Points on a hilly landscape, in no order, each with its height.
From any point a ball rolls to the lowest of the 2 points nearest to it. It stops when none of these is lower. Distance is the straight distance between rows; heights are no part of it.
Z_86 h=46.6: [121 152 118 175 182 118  91  94 110 102 171 136 192 137 103 106 109 102
 157 127 136 163]
Z_959 h=37.4: [126 112 115 111 120 120 185 113 176 125 120 105 103 119 121 137 181 150
 111 173 153 131]
Z_515 h=17.2: [142 126 180 117 128 166 157 174 146 118  99  74 111 110 135 139 158 111
 144 166 168  85]
Z_254 h=25.7: [122 146 181 178 187 189 141 156 114 103 137 100 116 100 125 157 147 121
 139  99 119  95]
Z_613 h=63.4: [143 119 140 114 133 132 108 123 123  90  94  84 141 170  83  78  59 106
 120 151 102  69]
Z_677 h=51.2: [ 86 126 111 195 111 130  81 104 120  95 157 186 178 117 132 147 108 114
 154 131  93 165]
Z_550 h=50.1: [ 89  95  98 118  89 122 117 125 115 137 149 153 128 103 190 189 166 123
 178 179 117 148]
Z_474 h=24.1: [145 116 141 116 117 124 120 148 112 116  73  91 102 135 129 146 131 117
 119 118  67  99]
Z_396 h=33.3: [146 100 154 102 153 140 147 166 116 127 116  95 126 162 164 175 149  51
 146 158 182 119]
Z_820 h=18.3: [ 98 127 108 116 119 153 123  60 161  89 162 102 163 109 102  90 150 145
 108 152  73  80]
Z_914 h=32.4: [124 130 191 156 100 119 117 191 115 115  98 158 147  81 143 152 129 108
 131 166 159 100]
Z_694 h=3.1: [125 116 144 121 115 156 146 170 138 139  79 143  83 176 111 145  99  87
  94  94 104 121]
Z_58 h=35.6: [ 98  91 129 163  73 107  99 116  84  78  79 166 160 140 142 133 113  81
 129 131  65  98]
Z_774 h=48.7: [174 143 147 120  91 156 175 157 187 108 102 125  58 119 140 109 136 162
 120 108 184 143]
Z_232 h=34.4: [142 139 165 136 142 149 138 150 128 130 121 149 129 135 158 159 113  94
  98 105 166 124]
Z_328 h=40.3: [142 104 155 128 132 115 146 133  88 128 105 128 117 102 185 189 151 113
 117 110 137  93]
Z_705 h=38.7: [117 118 111 105  61 124  92 128 124 100  94 116 130 121 155 135 159 124
 158 147  55 128]
Z_102 h=58.0: [141 166 153 131 121 140  69 152 128 122 140  94 127 106 123 111 130 130
 159 152  86 134]
Z_838 h=9.2: [139 105  88  73 169 144 138 142  89 143 107  88  88 188 121 116 107 115
 134 122  67 105]
Z_310 h=33.9: [ 92 148 126 136 159 117 128  81 140 138 172 111 175  99 119  93 165 133
 134 194 148  84]
Z_919 h=27.6: [158 150 128 117 176 128 100 143  73 157 144  92 113 154 140 142 121 124
 136  81  94 153]
Z_788 h=42.5: [106 136  98 180 129 160 136 121 124  88  94 172 140 146  64  82  75  76
 156 113  90 118]
Z_865 h=34.3: [152  81 164 133 101  91 176 139  82 108  77 122 109  94 196 177 157 127
 149 126 178  77]
Z_98 h=44.8: [142 117 156 144 176 117 154 109  62 130 133 116 119 111 190 178 161 104
 128  82 128  80]
Z_989 h=19.0: [107  90 133 172 131 130 128 140 123  87  82 157 141 179  93 117  87  51
 110 134 106  94]
Z_282 h=66.3: [149 112 147 104 127 132 153 145 172 118  91 103 125 151  87 132 105  90
  82 140 170 122]
Z_811 h=56.4: [139 122 129 112  66 137 126 154 204 128 112 151  94 116  79 135 127 128
 108 145 162 177]
Z_379 h=24.0: [125 130 187 131 113 153 174 182 157 113  91 125 118  98 143 115 158 144
 135 150 205  72]
Z_491 h=39.8: [169 151 116 111 108  83  88 116 153 146 139 120 149 112  83  82 117 124
 130 152 188 168]
Z_211 h=80.8: [124 144 139 180 124 155 125 164 128 112 139 206 136  85 175 154  64 136
 102  68 172 138]
Z_754 h=22.4: [101 127 100  91  78 153  88  98 189 121 176 158 141 119  74  93 145 111
 122 135 117 149]
Z_936 h=46.0: [173 151 133 120 124 131 162 128 183 109  91 143  70 105 156 108 136 175
  93  84 184  97]
Z_953 h=11.4: [166 100 100  89 108 121 162 136  97 150 107 126  72 165 179 175 128 149
 138  82 134 180]
Z_116 h=47.0: [151 103  74  51 165 114 151  95 144 136 120  77  97 162  84  94 123 161
 101 126 105 119]
Z_471 h=17.7: [ 82 112 106 127 121 167 144 104 162 110 123 129 112 142  78  99 132 117
 106 142  50  84]
Z_305 h=39.0: [121 110 100 109 136 113 157 138 130 153 163 124 140 160 149 128 155 124
 171 196 204 179]
Z_800 h=71.0: [128 128  58  86 134  83 101  77 122 149 157 146 138 150 106  89 122 154
  99 100  83 157]
Z_512 h=88.0: [115 152 188 167 119 107 117 169  61 141 121 154 133  59 173 131 140 174
 161  90 143  83]
Z_912 h=53.9: [147 182 153 135 137 117 123 130 140 159 144 105 125  81 106 100 130 160
 117 123 139 120]
Z_751 h=81.6: [138 134 145 183 158 144 104 156  79 116  96 126  96 138  97 139 102 107
 158  60  67 134]
Z_822 h=7.8: [145 127 169 100 160 175 160 144 141 120 105  52  99 124 131 158 142 131
 125 150 125  63]
Z_597 h=60.0: [125 153 120 129 105 120 116 124 144 181 164 172 113  99 128 150 109 156
 108 111 137 180]
Z_260 h=43.3: [110 135 130 119  51 132  83 135 150 102 123 146 148 107 156 136 150 117
 166 179  95 148]
Z_209 h=42.7: [157 170 126 121 138 130 152 112 148 137 108 137  82  99 170 122 144 187
  95  72 139  99]
Z_180 h=41.2: [110 108 102 122 147 166 145  98  67  90 136 125 166 183 113  82 103  85
 162 121  72  96]
Z_812 h=48.2: [108 141 128 197 185 118 113 106 125  90 136 156 184 115  86 137 112 108
 136 105 135 155]
Z_438 h=52.8: [108 143 103 166 178 148 121 104 151 136 159 154 120 133  38 109 101 117
 111  70 123 153]
Z_148 h=38.2: [138 107 113 116  86  98 137 108 183 104 106 112 131 110  92 112 154 136
 114 179 148 130]
Z_392 h=30.0: [138 171 173 179 215 158 144 126 109 127 161  82 144  96 115 124 132 142
 134 120 145  92]
Z_708 h=80.5: [126 163  89  81 139 122  97 102 142 152 191 118 140 124 128  89 145 146
 153 156 127 164]
Z_406 h=56.7: [116 150  83  98  94 121 115 107 166 168 168 152 100  99 101 131 154 170
 114 118 102 183]
Z_203 h=56.6: [ 97 160 172 181 150 155 111 138 160 109 167 122 151  72  85 100 145 129
 144 174 131 105]
Z_839 h=40.4: [126 141 132 105 185 181 110 111 147 114 179  78 133 155  94 115 104 128
 134 163 111  92]
Z_372 h=68.2: [117 120 126 136  92 103 139 139  83 180 128 131 104  88 195 155 153 189
 200 112 164 150]
Z_582 h=37.9: [105 121 124  79  62 163 121 112 193  80 122 111 140 134  93  90 132 114
 131 169 107 118]
Z_168 h=32.3: [118 135 136 157 108 109  99 105 168 137 154 172 152  84  80 116 122 127
  87 142 153 130]
Z_949 h=58.4: [141 138 149 117  83 147 108 139 201 136 116 128  95  88  55 115 131 129
  85 120 145 131]
Z_304 h=28.9: [170 123 158 128 108 112 147 160 136 123  85 143 127 132 167 151  93 112
 106 112 208 132]
Z_907 h=48.0: [126  84  94 108 117  81 139  81 119  97  89 117 176 149 161 141 161 114
 118 178 117 104]
Z_435 h=59.9: [128 151 125 109 114 157  78 124 108 109 149  88 145 140 129 102 127 124
 171 130  64 122]
Z_857 h=41.3: [114 134 117 167 103 137 121 100  97  72 108 144 172 149  84  75  81  96
 152 110  73 118]
Z_308 h=34.5: [122  84  97  73  79 149 141 134 157  91  94 101 103 172 123 117 151 118
 153 168  84 128]
Z_970 h=83.8: [ 96 157 161 164 137 171 131 167 153 133 155 200 109  88 179 114 118 168
 128  90 184  93]
Z_666 h=29.1: [130 127 106 118 175 141 129  78 152 136 161  95 121 123  56 106 120 146
  72 116 106  89]
Z_929 h=39.1: [114  83  88  88  63 133 135 160 143 121  77 147  79 172 128 134 132 114
 144 143  71 155]
Z_456 h=54.0: [107 103 107 114  77 133 131 138 113 152 124 139  94  88 187 200 160 156
 157 135  96 149]
Z_104 h=46.4: [179  67 110 127  70 104 134 161 102 110 107 115  80 167 160 154 139 122
 158 152 126 189]
Z_540 h=41.4: [155 118 153 149  78 134 169 168 122 126  99 124  62 112 190 125 158 176
 166 122 181 124]
Z_848 h=43.7: [174  58 100 134  72  78 151 136 126 101  94 122 105 168 138 136 122 133
 122 161 142 187]
Z_520 h=20.4: [104 102  95 107 107 125 176  84 184 164 149 167 124  96 109 153 166 146
  77 133 185 132]
Z_762 h=69.9: [127 155 144 114 124 172 107 175 133 159 122 104  75 138 124 154 134 131
 137  99  65 148]
Z_976 h=82.4: [136 148 164 198 162 149 108 155 112  82  86 111 124 104  71 128 103 132
 132  87  77 117]
Z_109 h=50.8: [177 154 131 108 110 137 171 136 169 136 125  85  63 120 116 105 146 177
 129 115 175 155]
Z_556 h=18.5: [160 116 140  78 161 158 166 146 140 127  96  57  91 167 120 145 120 122
 115 121 130 112]
Z_468 h=21.6: [129 115 108  68 154 152 121 157 147 151 130 111 102 200  95 111  86  88
 121 124 128 144]
Z_266 h=58.1: [123 125 146 158 165 144 107 115 168  99 148 125 156 135  49 104  98  88
 101 136 151 116]
Z_202 h=25.8: [135  96  80  62 117 128 124 146 154 129 118 146 113 195  92  86  90  88
 126 138 130 164]
Z_741 h=60.5: [136 147 142 159 178 132 139  98 151 147 168 151 149 107  83 116 120 108
  78 102 198 126]
Z_496 h=47.7: [ 96 141 139 164  78 134  79 116 116 105 165 168 181  93 162 137 137 119
 169 155  94 142]
Z_678 h=67.5: [167 120  85  92 104  78 117 115 116 120 109  92 118 144 132 104 140 163
 134 141  97 166]
Z_145 h=69.3: [144 117  62  65 123  87 119 115 105 152 115 125 114 160 124  91 125 165
 126 103  52 168]
Z_188 h=54.6: [177 143 158 131 155 102 138 112 123 117  91  66 128 117 103 120 108 149
  72 119 115  84]
Z_494 h=51.3: [128 164 180 168 126 120 115 152 116 125 119 118 128  67 116 117 149 158
 120 149 112  94]
Z_924 h=17.0: [167 160 167 138 126  75 143 146 117 135  87 143 140  97 159  88 109 176
 114  95 210  95]
Z_797 h=21.1: [124 123 160 159 176 176 158 138 119 111 123 101 105 140 123 158 134 105
 110  89  98  96]
Z_253 h=44.2: [129 103 138 144  75  86 133 143 117 119  84 131 130  85 159 162 165 147
 144 183 138 121]
Z_414 h=54.1: [145 132 148 122  77 151 125 185 187 127 121 130  91 136 109 132 124 116
 158 169 170 197]
Z_935 h=66.7: [ 86 131 111 118 127 172 133 137 167 158 156 167  85 152  87 142 119 110
 104  95  88 163]
Z_462 h=64.2: [183 143 124  88 131 107  71 146  91 120 115  58 139 151 132  96 101 121
 172 139 110 142]
Z_393 h=46.8: [121 125 122  74 158 180 132 134 148 128 156  53 108 138 137 142 157 139
 172 187 108 108]
Z_495 h=33.8: [144 169 172 121 138 156 141 173 134 148 118 107 103 111 172 107 146 149
 163 111 187 108]
Z_138 h=63.6: [123 147 172 178 161 154 124 164  75 138 164 165 140 102 178 157 114 104
 169  92 186 122]
Z_567 h=56.3: [122 171 144 150 162 111 127 125 110 170 160 122 137 106 142 125 142 142
 130 139 148 131]
Z_448 h=20.9: [ 98  98  73  89 109 116 153  88 137 114 136 122 139 134 166 141 192 157
 139 172  81 141]
Z_65 h=39.4: [138  76  88 132  74  83 151 114 141 108 118 143 136 143 155 147 150 128
 146 193 162 174]
Z_526 h=64.1: [ 90 108  86 165 161 121 123  89  98 106 141 155 159 158 130 145 129 118
 136 109  71 138]
Z_21 h=24.4: [105 122 117 126 147 144 132  72 180 120 157 108 134 101  66 113 153 141
  73 151 104  79]
Z_123 h=29.2: [105 139 143 124 122 103 130 118 159 130 126 104 162  95 122  98 169 138
 149 207 161  91]
Z_486 h=37.3: [118 149 128 121 180 138 108  89 143 126 188  91 164 125 106  96 130 123
 128 173 137 102]
Z_190 h=86.6: [105 139 166 170  92 136 113 178  87 142 131 185 134  54 190 144 103 173
 150  94 162 109]
Z_13 h=38.4: [150 163 153 129 156 147 143 136 144 143 124 133 105 128 154 134 122 135
  96  79 151 117]
Z_560 h=74.2: [104 136  91 115  81 122  85 125 126 133 132 176 124 148 122 109 109 134
 136 108  49 171]
Z_703 h=82.3: [104 119 150 169 137 176 138 167 141 109 138 206 119  95 198 156 101 128
 109  87 178  96]
Z_988 h=67.9: [107 139 144 164 166 100 156 101  70 166 141 155 151 105 202 136 144 164
 129  94 170  81]
Z_546 h=39.6: [106 100 121 186  84  90  99 116 101 104  87 179 153 122 130 146  94 122
  97 119  70 123]
Z_441 h=38.3: [145 156 120  92 192 139 169  99 129 156 157  71 113 129 138 128 148 162
 106 118 139 107]
Z_866 h=76.4: [174 126 108 135 107 105 175 126 134 148 122 142  81 139 188 121 119 176
 139 102 213 161]
Z_395 h=16.9: [168 129 156 146 104  77 180 131 137 124  93  92 113 102 111  80 150 185
 130 143 195 114]
Z_938 h=56.1: [158 178 114 113 163 130  80 112 141 171 190 105 120 105  67  88 111 138
 113 112 138 163]
Z_590 h=32.5: [151 149 149 177 180 100  97 107  96 102 126  87 168 120 111 115 114 115
 126 133 108 100]
Z_943 h=56.2: [150 189 156 131 110 129  83 161 159 146 141 106 107  87  92 101 121 146
 139 142 111 150]
Z_272 h=73.0: [ 99 121 142 133 118 114 173 128 149 173 158 131 115 153 153  99 155 185
 178 111 235 152]
Z_411 h=77.3: [111 155 105 116 139 156  70 146 119 142 184 144 131 162 132 124 120 105
 165 115  90 189]
Z_28 h=73.3: [ 97 137 136 172 147 130 163 100 118 143 148 161 130  88 162 171 160 161
  88 109 107 109]
Z_314 h=36.5: [114 112 149 128  83 148 146 162 173 132 106 172 126 113 144 176 110 110
  99 147 176 152]
Z_518 h=59.3: [168 177 159 120 177 101 128 141 114 169 140  88 141 127 126  90 102 135
 141 122 217 122]
Z_732 h=61.2: [148 120 114 133 114  77  95 121  78 144 105 137 136 131 159 166 111 136
 117 106  97 147]
Z_898 h=51.1: [118  81  82  78 151  97 151  77 109 105 108  99 170 178 148 117 140 110
 107 157 104  93]
Z_606 h=54.2: [ 93 121  96 181 132 124  95 116 117 139 166 190 159 111 136 173  89 128
 130 109 103 188]
Z_610 h=56.5: [115 126 139 145 149 133 101 124 143 105 145 137 177 153 116 123 115  69
 118 161 145 130]
Z_922 h=46.3: [132 119 127  95 120 143 123 129 134 106 122  66 133 126 150 122 169 123
 178 201 121 105]
Z_484 h=52.3: [159 124 117 105 148  83 130 104 135 118  99  85 147 142  89 107 102 123
  78 135 125 104]
Z_933 h=48.8: [137 123 133 102 113 148 133 169 133 137 134 106  97 140 152 168 157 108
 173 162 144 160]
Z_897 h=58.2: [143 120 148 195 154  81 129  98  82 101  95 140 165 107 128 156 121 134
  78 104 100 106]
Z_775 h=10.6: [ 94 112  91  84 112 139 143  71 167 107 153 104 154 116 128 112 182 151
 126 179  86 103]
Z_325 h=23.3: [132 139 178 133 117  99 147 156 146 133  95  85 134  93 100  89 149 165
 157 186 183  94]
Z_454 h=58.9: [182 142 141 135 117  70 112 135  79 140  80  97 122 111 155 147 128 147
 117 103 116 134]
Z_511 h=21.2: [ 93 110 125 173 149 151 149 106 140  95  96 123 120 134  75 122 130 122
  94 126  58  65]
Z_729 h=77.7: [155 140 112 132  90 118 137 148 131 155 119 163  91 104 197 130  87 176
 149  88 201 158]
Z_25 h=34.2: [112  81  81  96  84 112 127 136 156 130 122 165 136 161 147 160 114 112
 134 163 149 193]
Z_722 h=62.5: [133 133 134 116  88 147 106 110 142  78 108 112 147 149  72  68  78 115
 115 137  80  74]
Z_575 h=53.3: [157 152  99 104 103 114 145 130 160 158 146 116  79 116 115 120 155 179
 143 126 140 188]
Z_844 h=69.8: [142 139 109 141 168 102 143  74 122 152 152 149 137 136 105 131 118 140
  62  72 129 142]
Z_163 h=66.1: [144 154 132 132  89  90 114 154  73 189 129 137 111  91 181 147 119 173
 178 110 157 174]
Z_624 h=71.7: [147 143 168 129 115 173 124 165 115 131 110 121  65 115 164 167 150 131
 131  74  87 114]
Z_859 h=19.1: [ 86 146 145 131 122 158 157 139 164 172 176 186 129 100 152 157 133 133
 120 140 184 133]
Z_432 h=64.7: [142 105 153 109 139 137 129 152 145 107  76  90 122 170  85 119  77  83
  93 147 125  84]
Z_17 h=30.6: [ 97  78 107 121  97 121 135 109  87  98  84 143 127 162 148 135 143  78
 135 139  49  73]
Z_33 h=56.0: [140 100 123 159 146  63 117  86  87 107  90 124 177 149 126 134 113 109
  75 123 101 100]
Z_389 h=43.4: [116 132 129  89  70 156 129 109 147  81 132  87 165 118 144 102 168 131
 183 195 117 127]
Z_346 h=23.0: [122 121 147 183 127 115 107 144 129 108 102 168 147 151  99 137  76  85
  94 114 125 133]
Z_778 h=11.2: [153 150 156 117 119 157 119 170 150 136  87 109  82 146  88 115  81 111
 100  90 102 117]
Z_358 h=68.4: [106 149 150 128 139 198 114 176 170 144 146 123  82 146  90 141 118 114
 125 111  80 141]
Z_856 h=75.4: [ 94 124 131 154 117 149 145 120 138 142 134 145 111 105 147 184 162 146
  91 124  73 116]
Z_656 h=61.8: [144 147 171 209 179 124 133 156  65 109 135 167 155  86 156 152 114 127
 148  84 174 117]
Z_101 h=34.0: [117 100 101  60  61 140 121 119  93  99 111 125 139 154 163 110 154 119
 180 129  53 139]
Z_421 h=44.5: [140 118  82  82 163 101  98  82 130 132 173 122 175 163  95  87 111 108
 102 134 155 146]
Z_816 h=25.2: [110 103 101  93 110 169 140 129  94 108  94 123 106 165 130 100 123 102
 145 145  34  75]
Z_977 h=51.9: [ 88 151 179 127 131 139 138 162 162 166 151 133 146 106 119 112 152 130
 159 173 204 117]
Z_719 h=35.8: [132 136 157 162 167  99 126 111 111 112 117 101 165 108 128 122 140 116
 101 166 140  86]
Z_171 h=44.1: [ 84  82 115 121 105 126 142 124 123 132 133 162 158 134 182 201 142  89
 131 181 147 135]
Z_413 h=79.4: [ 94 100 138 183 134 167 142 146 121 115 120 182 121 133 131 191 110 104
 112  88  98 137]
Z_842 h=65.7: [101 103  69 139 176 101 131  79  99 133 152 176 155 172 119 134 117 116
  99 104  94 153]
Z_147 h=37.8: [132 127  83 138 170 103 109  66  95 103 144 120 176 165  83  59  89 126
 123  97  92 123]
Z_251 h=16.7: [146 144 138  95 159 166 113 158 155 140 136  94  94 165  64 105  66 104
 112 109 119 125]
Z_744 h=48.9: [ 98  98 110 127  61 123 102 139 106 138 110 162  98 103 165 192 129 141
 127 116  52 146]
Z_612 h=37.2: [ 94  96  92  94 178 141 143 114  93 141 148 121 114 179 154 159 163 119
 124 118  55 118]
Z_903 h=27.5: [128 121 175 172 103 115 115 159 141 103 107 166 159 101 114 153 107  96
  89 147 146 121]
Z_485 h=34.1: [136 116  92  79 136  97 127 123 156 143 165 139 148 163 120 115 127 106
 140 167 195 197]
Z_946 h=75.8: [111 138  86 100  88 125  77 133 134 151 169 173 133 145 148 134 111 130
 154 128  88 201]
Z_113 h=62.6: [178 158 145 120 160  84  79 150  70 145 130  77 146 128 145 124 125 103
 173 142 142 143]
Z_569 h=36.6: [143 151 144 145 111  74  93 128 139 159 147 166 163  85  92 105 104 129
 116 144 205 149]
Z_206 h=29.7: [106  88 106  59  91 170 134 129 113  93 104 101 126 165 147 106 149 112
 171 148  49 100]
Z_370 h=39.5: [110 117 102 116 140 137 142  72  93  91 152 131 205 175  90  63  81  91
 136 120 111 119]
Z_932 h=34.8: [125 110 127 102  97 141 133 119 189  92  97  98 135 124  90 111 137 120
 107 188 115  99]
Z_61 h=61.3: [127 143 130 154 100 132  93 106 154  94 113 117 127 110  60  76 100 135
 103 126  61  91]
Z_601 h=29.4: [120 160 166 122 151 160 163 153 170 132 116 132 100 114 161 103 155 155
 135 114 207  74]
Z_84 h=54.7: [ 90 149 179 175 144 142 115 157 149 133 166 153 167  91 111 119 139 112
 139 178 170 116]
Z_941 h=26.7: [166  93 123  79 157 131 159 156 121 124 101  79 114 196 143 152 123  84
 129 132 170 143]
Z_727 h=40.6: [128 114 111  82  52 148 144 113 174  72 139 100 148 140 116  81 154 134
 165 186 119 159]
Z_940 h=43.9: [145 116  96  98 149  97 166 115 119 144 135  86 132 150 158 132 172 141
 146 179 169 149]
Z_137 h=44.9: [144 166 132 160 127 109  65  94 109  93 156 119 194 139  99  71  87 103
 145 116 118 151]
Z_196 h=43.8: [ 99  79 109 120  60 123 118 154 127 132  73 164  96 142 148 180 119 108
 125 131  72 143]
Z_385 h=71.2: [129 136  89 140 143  83 111  61 124 143 157 146 144 120  90 108 134 149
  80  96 100 141]
Z_862 h=20.8: [152  91  97 115 101 105 182 123 104 136 109 127 102 146 183 182 149 152
 132 127 160 164]
Z_761 h=56.8: [192 161 169 140 146  86 132 131  92 127  80  85 132 102 143 116 117 152
  87  95 138  92]
Z_107 h=44.3: [140  85 108 117 126  79 122 123 100 115 100 128 171 158 164 165 133  89
 117 161 152 135]
Z_318 h=57.5: [177 180 147 116 170 113  98 123 130 166 168  98 129 121  87  88  94 123
 111  98 183 155]
Z_958 h=14.7: [115 104 135 160 170 143 165 114 113 113  90 119 115 152 117 157 136 109
  78 103  79  76]
Z_667 h=23.1: [184 155 151 126 128  93 138 138 148 135 100 148 131 113 131  99  92 133
  94  99 235 130]
Z_134 h=52.0: [104 133 129 110 145 150 126 143 130 154 162 129 128 138 159 163 161 104
 156 164 137 149]
Z_821 h=45.1: [127 102 170 168  62 115 164 171 133 140 119 122  94 119 151 109 166 182
 175 166 188 147]
Z_476 h=67.8: [117 117  90 145 162 102 147  90  91 164 149 163 141 153 149 172 104 142
  79  68 107 154]
Z_204 h=53.7: [130  92  94 119 173  86 128  86  75 119 112 114 165 187 140 120 116  98
  97 124  99 102]
Z_955 h=38.5: [109  94 156 156  66 113 134 173 100 122  93 165 139  51 172 176 126 140
 138 151 158 107]
Z_81 h=25.1: [ 92 108 106 181 170 154 139 104 113  72  91 119 149 139  87 117 114 102
 150 125  62  75]
Z_97 h=51.4: [116 128 138 177 184 152 147 115 145 116 125 153 127 141  65 134  93 109
  92  65 137 136]
Z_734 h=42.1: [174 138  87  82 130  79  78  96 141 137 150 115 148 141  77  75  99 121
 116 123 157 170]
Z_481 h=49.9: [170 103  89  79 134  86 149 116 129 133  74  99 104 165  82  97  99 142
  87 121 112 124]
Z_620 h=37.5: [155 167 172 129  94 121 130 187 115 144 100 132  93  90 169 117 137 175
 174 100 179 120]
Z_769 h=63.7: [143 145 125 146 122  74  91 129  66 168 133 145 148  93 174 159 122 144
 153 129 127 149]
Z_440 h=54.8: [112 126 138 123 143 146  97 144 124 123 158 126 164 148 150 142 138  65
 157 169 137 135]
Z_182 h=42.9: [100 110  77 112 170 170 140 116 100 118 150 151 137 195 114  82  98  77
 145 121  75 124]
Z_62 h=33.7: [142 172 157 141 208 155 166 104 118 142 153  77 121 111 131 128 139 157
 100 109 136  74]
Z_718 h=30.9: [120 112  86  97 129 123 207  90 169 150 137 128  96 129 144 149 184 167
 100 137 173 144]
Z_796 h=85.0: [ 96 168 188 152 115 160 117 193 124 149 146 182 127  89 169 117 118 160
 163 100 188 114]
Z_191 h=45.2: [149 114 143 122  87 147 164 168 122 134 117 106  58 120 168 165 180 139
 174 142 140 153]
Z_917 h=49.8: [123 145 140 199 194 133 141 132 125  93 105 158 165 108  87 161 106 122
 121  67 141 146]
Z_803 h=77.6: [ 83  95 145 162 110 172 145 137 130 129 139 174 116 100 166 212 138 119
 107 122 105 116]
Z_846 h=65.6: [105 150 152 167 174 142 146 130  81 161 166 164 140 116 196 152 138 131
 150  89 184 103]
Z_618 h=29.5: [126 105  90  86 111 104 109 129 150 130 127 149 149 179 118 119 108  92
 120 144 144 176]
Z_583 h=31.6: [151 149 123 128 165 115 106 118 101 147 123 101 124 154 107 124 103 131
 104  87  78 135]
Z_920 h=78.6: [121 153  99  60 120 167  79 134 134 138 177 119 138 162 111  76 105 130
 170 115  83 180]
Z_5 h=29.9: [ 94 100  88  98 147 129 154  89 119 138 144 126 136 144 159 166 187 137
 104 148  73 115]
Z_634 h=62.1: [106 136 119 150 142 134  99 113 104 118 150 128 147 136 138 137 154 123
 146 133  68 131]
Z_889 h=75.0: [144 120 118 121 134 127 186 128 149 148 139 141  98 162 184 128 143 149
 151 123 236 140]
Z_317 h=60.1: [120 141 149 146 104 150  94 124 181 118 124 134 111  96  44  98 119 130
  89 121  93 113]
Z_37 h=17.6: [ 78 136 104 113 114 187  98 101 175 118 195 159 134 143  74  87 129 108
 136 123  86 150]
Z_883 h=58.6: [128 159 142 151 160 109 145 113 127 167 161 157 150 110 138 123 122 128
 106 115 197 130]
Z_875 h=70.7: [114 133 128 146 134  90 169  87 109 157 115 151 144  89 187 154 158 179
  96 117 149  95]
Z_192 h=28.6: [153  72 130 141  91  87 181 129  84 123  99 111  97 123 189 167 170 133
 163 150 172 128]
Z_361 h=54.4: [129 152 106 136 168 159  85 100 154 146 202 128 122 118  52  95 115 134
 120  95 119 150]
Z_653 h=79.3: [138 145 146 140  86 142 121 173 143 143 120 186 116  79 176 149  70 145
 115  93 186 151]
Z_24 h=7.0: [ 87 138 125 127 106 130 150 118 181 173 162 171 132  83 110 139 154 148
 120 165 184 141]
Z_864 h=62.7: [108 137 123 131 112 151 113 135 169 165 181 194 121 121 102 160 102 105
 101 108 163 182]
Z_224 h=30.1: [105  98 115 118 104 136 173 120 185 138 124 169 119 126 141 178 136 118
  81 145 175 135]
Z_324 h=43.6: [156 127  82  69 169 112 156  96 134 154 143  76 104 144 124 115 156 179
 114 129 113 155]
Z_350 h=51.6: [139 131 161 110 107 158 111 187 156 127 104 111 105 139 125 151 131  93
 146 151 139 152]
Z_402 h=12.3: [105  86 135 137 121 136 147 150 138 124  86 156 119 175 124 163 112  71
  84 133 112 105]
Z_600 h=17.4: [153  91 119  86 131 124 128 154  93 117  67  71  86 170 121 126 115 104
 141 131  71  80]
Z_707 h=39.2: [121  77 142 121 117 118 141 152 117 121 111 141 148 138 172 195 132  68
 141 173 180 137]
Z_739 h=59.5: [137 136 138 121 159 136 112 117 168 148 162 133 151 121  67 114 116  90
  89 143 204 130]
Z_626 h=49.0: [100 138 177 139  92 135 141 183 159 151 123 137 120  98 124 116 154 162
 176 164 198 136]
Z_645 h=42.0: [100 105  77  92 165 156 123 117  80 138 159 141 125 180 142 105 134 112
 156 109  48 142]
Z_146 h=48.6: [136 112 136 146 174 121 132 112  65 124 129 108 112 131 157 180 155 113
 127  79  68 101]
Z_285 h=64.8: [ 92 124 111 130 149 153 125 126 145 155 180 172 121 157 115 160 115 102
 111 109 118 177]
Z_127 h=28.8: [131 120 123 165 197 132 121 100  92  96 114  81 142 144  94 119 106 135
 130 113  72  81]
Z_323 h=70.8: [114 142 129 127 126  87 157 124 109 184 141 124 124 120 158 123 160 193
 175 133 184 152]
Z_513 h=72.7: [101 149  72 114 108 128  94  90 137 139 172 173 126 140  98  90 125 147
 122  94  52 172]
Z_508 h=43.5: [130 156 150  96 180 189 126 145 149 137 172  65 108 135 115 139 126 124
 142 161 128 111]
Z_968 h=11.3: [183 170 152 132 120  77 152 137 129 143  88  99 113  98 131  67 132 189
 131  97 200 112]
Z_466 h=80.6: [121 132 144 184 126 153 105 159 107 132 117 165 100 128 121 171 106 121
 132  66  74 153]
Z_108 h=89.0: [112 174 179 183 153 145 136 154  88 134 149 150 125  73 163 123 158 179
 148  83 141  85]
Z_497 h=79.5: [129 161 102  63 115 151  91  92 136 130 189 104 154 124 100  63 123 156
 153 122  87 153]
Z_400 h=48.1: [146 145 175 155  83  93 132 163 128 122  75 127 124  63 137 129 160 177
 134 160 141 108]
Z_420 h=60.9: [158 164 157 126 171  85 114 152  72 174 128  89 149 128 154 110 124 136
 170 120 189 131]
Z_252 h=43.2: [131 146 130 179 118 103  79  98  91  75 117 146 201 132 112  98  99 109
 144 108  91 143]
Z_916 h=21.4: [162 132 121  82 151 123 127 146  76 162 135 110  94 158 172 175 132 117
 141  76 112 159]
Z_950 h=60.2: [135 124 156 207 169 107 139 119  71 107 114 152 164  88 153 166 130 139
 115  92 134 111]
Z_728 h=9.4: [ 72 130  96 113 140 176 126 102 157 122 173 137 123 140 108 117 158 130
 126 133  44 127]
Z_517 h=35.4: [150 140 103  96 170 109  91  95  96 121 149  91 150 168 108  77  90 130
 126 116  85 120]
Z_51 h=30.5: [119 118 143 126 113 135 123 131 151 106 100 108 136 126 124 141 146 108
 108 164  99 100]
Z_535 h=65.8: [161 111 102  81 106  99  93 138  94 112  94 101 130 170 145 115 116 108
 163 130  90 150]
Z_174 h=27.2: [ 94 128 123 121  73 138  98 107 203 116 154 172 146  93  93 117 146 113
 113 170 138 136]

Where does a ball stop that starts at each point below?
Z_678 => Z_857
Z_512 => Z_958
Z_372 => Z_958
Z_762 => Z_968
Z_203 => Z_694

Call two points neighbours if one is among the 2 nearest of the other. Go from one point of each pair to the other, from neighbour to neighbour, staying as low as possible. Name the highest point that can't be avoided.
Z_816 / Z_933 => Z_456
Z_958 / Z_728 => Z_511
Z_932 / Z_24 => Z_148
Z_953 / Z_775 => Z_182
